A landscape with many peaks, sampled at points; each row gives a point and its height.
A climber steps from a point to the highest of its 2 nearest points, and stops where none of them is higher. Distance is the straight distance between rows; heights are no part of it.
<303> height 65: [195 148 127 209 135 150 154 171  94 128 138 144 174  96 137  88 126 122
 137 156  84 154]
<62> height 213: [106 175 120 139  99 137 135 138 127 163 145 124 112 121 162 110  95 140
 128 121 129 127]
<837> height 582: [161  79 118  73 132 153 160 136 153  73 141 139 137 150  73 153 151  98
  88  82 160  78]
<637> height 117: [105 135  84  37 117 146 138 122 105 132 137 167 129 142 113 122 133 187
 105 116 109 145]
<104> height 370: [114  77 108  26 137 141 134 152 123  63 144 128 101  75  90 168 160 126
 105 120 152 135]
<807> height 297: [154 156 153 162 109 162 125 125 196 133 132  91 135  60 135 180  98 162
 168 133 134 150]
<192> height 267: [138 116 171 155 116 109  99 146 160 147 157  88 122 121 161 135 116  97
 132  78 161 106]
<817> height 105: [147 146 160 208 149 151 118 180 105 109 133 140 161 114 139 106 115 110
 167 142  84 197]
<768> height 178: [118 135 134 170 135 151  96 125 139 127 138 111 129 127 125 154 106 106
 179 108  98 171]
<916> height 507: [157  69 126 135 150 114  64 102 181 110 162  93 143 121 121 188 148  96
 142  89 144 118]
<1175> height 207: [213  86 146  96 105 167 164 163 149  89 111 118 127 124  85 165 127 149
 129 140 141 140]
<1060> height 153: [221 127 126 162 128 173 144 136 119  97 124 121 155 105 105 173 105 128
 124 179 142 160]
<102> height 307: [154 127 138 135  93 138 134 163  98 140 111 129  98 179 132 124 124  95
  97 150 150 119]
<419> height 88: [112 115  61  59 129 167 128 138 102 103 157 150 140 150  86 172 145 156
 107 105 106 154]
<539> height 383: [109  98 115  68  99 145 122 151 103 130 129 179 118 152 128 158 120 121
  65 134 201 132]
<554> height 54: [113 158 182 148 139 131 124 161 126 124  89 133 137 229 142 104 125  84
 141 125 111 124]
<689> height 270: [ 90  97  92  76 117 119  71 121 147 136 138  99 108 148 120 182 189 158
 117  89  97 131]
<1021> height 59: [161 158  76  97 129 143 147 126  76 152 132 170 141 145 148 102 110 157
 105 157  89 137]
<255> height 598: [156  73 127 133 140 126  95 124 154 108 161 118 141 161 112 179 134 101
 126  74 158 110]
<856> height 509: [ 70 158 102  73 138 129 118  32 125 129 135 155 129 108 126 144 147 171
  75 123 152 108]
<1078> height 254: [133 157 109 140 121 174 131  95 175 113 142 101 125  64 124 169  98 116
 155 132 115 141]
<635> height 63: [100 125 145 137 181  63 116 117 131 141  88 123 136 196 140  99 132 135
 181 126  86 119]
<1290> height 669: [136 152 113 167 133 110 158 137  85 172 106 166 182 130 129  57 120 148
 113 142 122 117]
<796> height 543: [130  76 135 118 122  96 103 144 134 140 108  89  76 127 137 143 138  72
 141 136 144 141]
<1260> height 625: [134  91 178 156 138 102 115 165 133 123  84  99  92 134 134 111 130  58
 158 132 132 142]
<291> height 513: [206 132 121  95 127 148 155 119  81  90 152 144 112  95 126 115 112 151
  89 142 134 136]
<742> height 211: [ 81 152  81 118 126 162  87  60 174 141 142 101 104 124 143 179 160 128
 101 104  92 109]
<237> height 427: [177 106 175 157 139 119 135 158 165 119 109  95 103 126 134 114 108 135
 209 128  84 129]
<1284> height 238: [100 143 140 149 103 128 110 139 135 165 149 119 127 139 158 140 103 112
 121  94 164 119]
<1041> height 327: [ 94  91  85  45 128  87 124 129 130 146 115 111 115 167 109 144 178 177
 133 111 111 119]
<955> height 87: [112 125 127 133 165  93  97 115 123 140 109 133 115 187 130 112 125 154
 188 105  55 141]
<315> height 263: [192  84 185 137  99 148 131 156 159 107 104 105 113 155 103 140 136  83
 124 100 144 100]
<157> height 465: [ 80 145 110  54 132 131 129  52 101 138 125 190 148 108 122 120 125 173
  79 151 164 135]
<683> height 84: [160 136  72  78 128 149 155 133 103 134 142 150 116 160 117 109 116 169
 134 134  68 131]
<1150> height 492: [ 84 158 114 201 162 109 149 142 120 140 133 130 155 123 118  83 139  99
 153 136 104 156]
<284> height 607: [200 151 131 156 122 124 173 127  97  98 149 101 109  86 134 100 110 145
 108 149 140 107]
<864> height 541: [116 149 203 193 130  91 125 200 119 120 128 105 103 158 177  90 135 115
 142 124 128 129]
<383> height 21: [ 40 137 175 164 176  46 139 147 160 141  92 124 150 146 163  73 151 124
 174 156 111 124]
<1023> height 428: [110 141 114 180 154 108 132 105 125 143 132 120 157 119 105 101 119 108
 144  93 126 125]
<1248> height 480: [112  70 103  71 120  97 107 123 155 144 112 100  84 103 121 149 154  97
 123 119 138 129]
<1149> height 496: [108 165 144 164 116  91 177 148 126 163 114 115 137 151 146  76 133 124
 114 141 158  79]
<758> height 355: [170 117 132 147 139 108 153 143 136 130 125 111  99 148 125  89 111 142
 178 118  79  94]
<944> height 345: [ 82 102  97  81 110 126 100 113 120 144 130 164 123 133 120 169 126 138
  90 120 179 141]
<557> height 37: [ 67 132 173 156 174  67 150 145 134 141  79 143 159 183 153  74 125 148
 185 181  95  97]
<629> height 415: [ 95  79  92  21 133 123 125 140 152 102 145 110 109 104 105 164 172 116
 104 104 140 114]
<861> height 725: [155  52 106  95 142 141 119 147 156  88 147 119 144 160  84 185 158  96
 130  86 146 114]
<302> height 552: [104 155 166 197 124  72 163 171 106 156 111 135 152 165 149  62 151 154
 117 170 144 100]
<80> height 127: [127 131 119 196 127 153  94 132  98 131 166 167 174 133 125 146  95 112
 109  95 168 139]
<811> height 226: [142  94 155 104 113 147 134 159 172 139 103 111 110 177 118 126 126  66
 147  93 123 113]
<1043> height 95: [119 155 159 166 177 110 124 154 152  96 126  76 117 174 165 122 130  75
 183 130  78 137]
<970> height 309: [153  79 116  96 111 150 115 122 149 105 123 121 117  87  83 167 132 176
 157  98 100 159]
<909> height 305: [164 124 133 138 126 100 171 141 133 142 117 122 100 104 125  62 103 148
 147 112 110  75]
<942> height 619: [119 168 113 150 131 119 120  86 109 107 175 114 111  68 143 143 117 127
  82 121 171 112]
<256> height 325: [ 90  77 109  48 134 166 100 132 147  52 152 163 114  50  91 196 160 139
 117 116 147 134]
<113> height 225: [102 160  92 140 126 157 111  76 183 127 154  90 120  81 135 169 124 101
 133 107 110 118]
<418> height 269: [142 160 152 213 162 127 133 167  81  96 111 141 159 174 124  89 154  79
 123 166  88 153]
<115> height 359: [173 136 160 159 137 139 132 135 194 124 108  83 131 113 127 162 108 141
 210 141 101 155]
<397> height 191: [184 124 114 164 127 189 120 126 131 100 151 142 166 113 106 190  92 121
 137 145 140 163]
<642> height 177: [ 90 132  95 127 107 143  93 103 101 176 111 178 139  98 121 119 105 154
 116 116 121 162]
<1278> height 26: [ 85 151 167 151 135 103 137 109 131 146 103 104 189 229 153 131 144 106
 141 156 163 111]
<663> height 448: [151 136 118  79 124 142 168 119 104 118 127 147  99 113 128  97 106 114
  88 141 148 117]
<906> height 374: [116 105 111  69 116  86 139 129 131 162 108 117 110 191 137 126 148 170
 140 130 123 109]
<655> height 425: [150  98 134 139 152 103  40  93 181 122 162  62 126 129 139 176 165 110
 139  95 104 128]
<897> height 166: [ 80 152 107  84  87 122 144 108 115 173 105 139 126 151 159 135 110 149
 116 190 165 135]
<242> height 310: [162 100 201 194 117 133 117 159 155 112 126 108 141 125 121 132 124  74
 124  85 174 104]
<1111> height 497: [125  89 115  62 127 124 148 119 147 131 131 147 137 142 101 127 131 126
  96  66 167  92]
<937> height 36: [158 171  76 142 138 132 136 131  67 148 141 156 138  86 163  93 116 146
 106 174  86 143]
<331> height 530: [154 123 169 167 121 145 158 167 172 117  97  86 112 118 123 122 121  56
 166 145 125 122]
<913> height 228: [213 100 171 123  79 170 154 172 126 108 109 132 105 103 121 127 103 134
 106 140 151 129]
<199> height 157: [127 140 143 185 159  73  94 118 151 125 156  50 116 109 155 128 161 102
 155 122 113 122]
<357> height 365: [103 135 148  13 158 141 137  99 109  83 174 145  67  89 112 121 169 146
 100 140 143 135]
<116> height 494: [149 147 130 178 119 157 176 153 125 130 122 141 154  82 108  73 109  85
 113 130 133 121]
<244> height 271: [191 125 169 158  73 154 130 188  90 127 121 131  96 144 141 116 112 114
  94 139 146 126]
<868> height 437: [196 118 129  83 135 141 134 100  94  64 164 129 102  64 107 155 133 184
  97 153 142 157]
<236> height 212: [133 142  90 127 121 159 131 116 141 132 133 116 105 128 120 141 105 113
 170 130  82 152]
<891> height 369: [132 131 103 160 137 109 110 135  72 148 110 138 120 147 125 112 119 119
 139 158 110 160]
<344> height 253: [184  88 137 120 108 156 129 150 143 111 126 112 119 127 105 165 113 146
 160 116 122 163]
<1007> height 336: [ 71 100 108 108 143  96  84  81 153 173 100 123 144 155 118 154 147 106
 142 108 142 134]
<254> height 344: [120 109 139 106  89 129 133 143 106 149 105 148 127 198 129 151 131 107
  74 144 197 107]
<374> height 423: [177 140 163 202 106 153 164 153 127 104 116 131 158 100  82  88 138  78
  93 121 143  90]
<234> height 216: [175 130 140 102 143 182 133  96 123  79 152 180 139  25 119 153  95 121
 103 169 164 160]
<945> height 155: [148 133 107 178 122 179 101 120 124 113 169 164 173  98 117 167  84 117
 131 104 144 148]
<965> height 372: [120  86 124  70 105 171  99 128 164  87 139 117 117  67  96 185 164 197
 127  73 103 135]
<977> height 11: [ 70 139 137 120 123  90 130  76 164 175 108  90 184 179 164 133 142 128
 164 159 148 109]
<982> height 407: [114 133 128  29 137 149 164 107 135 110 142 149  81 101 127 110 118 109
 101 129 153 122]
<197> height 266: [125 141 114 159 129  81 158 141 113 149 121 127  96  76 133  64 110 152
 144 146 107  93]
<156> height 108: [220 115 136 180 123 164 140 142  94 111 116 141 163 120  99 116 120 114
 124 138 114 144]
<1076> height 589: [122 150 113 134 113 120 156 107  92 179 103 167 202 159 144  83 110 176
 125 159 133 121]
<756> height 712: [167 169 127 132 139 149 170  96 132  87 171 102 120  73 133 129 103 114
 106 136 157 107]
<589> height 230: [121 151 116 175 128  74 124 115 125 140 141  90  77  72 148  99 140 168
 145 136  98  92]
<862> height 444: [101 151 103 155 143  97 121 131  94 175 109 158 130 153 146  94 115 170
 163 176  76 130]
<939> height 38: [ 98 145 172 139 121 123 122 138 114 150  91 135 169 237 152 124 121 124
 141 141 144 133]
<746> height 431: [122  84 119  75 103 154  90 144 149  92 174 134 128 100 111 193 145 182
 114  58 139 123]
<1277> height 426: [115 153 119  59 128 121 143  83  71 144 124 182 140 112 147 101 120 167
  71 178 166 140]
<22> height 514: [108 139  98 122 121 115 136 109  97 181  96 174 172 169 142  99 112 187
 156 179  90 132]
<750> height 142: [ 71 145 100  36  98 138 138 103 139 160 114 150 110 142 146 133 125 175
 115 143 127 130]
<337> height 150: [ 71 129 122 146 110 134  78 106 131 173 104 148 123 115 126 126 115 151
 151  96 100 157]
<1210> height 215: [126 144  94 124 108 182  99 110 102 137 141 177 135  53 137 136  92 132
 107 136 113 175]
<800> height 379: [ 94 110 130 152 155  90 107 109 122 150 102 124 146 152 112 119 129  86
 141 107 148 135]
<1140> height 227: [145 167 161 222 153 113 162 176 108 102 131 129 152 164 118  65 168 106
 122 145  90 119]
<70> height 250: [143 135 103  89 127 186 118  97 110  92 154 166 116  55 122 157 103 124
 101 154 137 167]
<607> height 456: [127 145 129 116 114  95 170 138 139 161 104 103 104 166 152  91 128 113
 116 143 149  68]
<414> height 122: [ 94 113 101 113 121 107 103 107 132 165  97 139  96 134 114 113 127 161
 166 109  77 140]
<16> height 360: [126 129 193 208 111 120 146 175 136 124 111 121 138 120 110  81 145  74
 113 104 154 104]
<511> height 72: [ 96 170 181 159 178 100 138 169 139  99  96 114 133 216 171  94 130  93
 156 137  84 116]
<350> height 126: [137 157 118 167 152 113 128 120 169 124 155  52 115 127 152 143 138  85
 171 132  97 118]
<99> height 385: [151 136 129  51 142 149 137  93  99  66 172 130  74  72 113 144 154 167
 101 150 121 151]
<1003> height 304: [ 58 100 106  95 107 105  94  62 139 170  99 144 151 127 121 159 143 159
 117 123 161 125]
<1253> height 624: [ 85 163 184 202 144  82 149 195 115 138 133 135 135 167 170  70 146 145
 137 148 121 133]
<794> height 189: [ 60 183 117 131  95 122 136 115 133 187 123 127 141 134 170 121 111 155
 133 157 146 126]
<1031> height 234: [ 66 127  81  70 115 166  84  92 165 125 148 126 111 136 132 196 171 153
  90  93 110 118]
<630> height 577: [116 154 110 193 142 114 184 156 110 151 112 155 171 102 107  46 142  99
 114 147 119 123]
<679> height 283: [100 111 111  61 134 184 107  91 131  77 148 173  92  48 102 168 131 128
 101 141 136 163]
<1194> height 430: [161 118 116  99 107 168 125 146  81 113 158 181 129 139 133 146 108 128
  56 126 174 132]
<1170> height 140: [108 155 153 194 152 129  94 156 111 115 131 126 122 122 149 116 111 128
 188 135  69 188]
<753> height 193: [107 158 141 190 149  63 108 131 120 145 149  84 108 133 160 106 149 154
 153 120 108 113]
<1148> height 503: [138  92 123 120 112 133  80 125 138 118 181 124 129 141 127 186 129 162
 119  52 149 121]
<940> height 446: [116 125 105  89 141  98 159  77 140 141 121 126 147 146 116 118 132 115
  87 105 181  76]
<1063> height 562: [ 95 155 103 121 125 102 104  64  96 134 149 127 113  98 142 147 130 160
  72 125 171 115]
<520> height 451: [189 116 159 138 121 149 177 134 197 116  97  89 132  92 102 140 109  94
 158 132 148 108]
<81> height 416: [113 131 126  90 120  91 160 122 157 179 103 117 123 189 154 102 126 149
 151 136 127  79]
<785> height 316: [148 135 135 191 147 122 109 156  59 129 106 148 149 167 121 106 136  91
 113 160 120 164]

Two climbers start at each pair of points below. Name the first point that both come to, or write -.
<970>, <683> | -
<1277>, <70> | -
<414>, <1041> | -
<80>, <785> | <1290>
<1021>, <419> | <637>

Write out the way that a climber takes from each point below.
<977> | <81> > <607> > <1149> > <302> > <1253>
<62> | <1284> > <192> > <242> > <16> > <374> > <116> > <630> > <1290>
<1175> | <344> > <970> > <965> > <746> > <1148> > <255> > <861>
<418> | <785> > <891> > <862> > <22> > <1076> > <1290>
<557> | <635> > <955> > <414> > <337> > <642> > <1210> > <70> > <679> > <256> > <104> > <629> > <1248> > <796> > <1260>
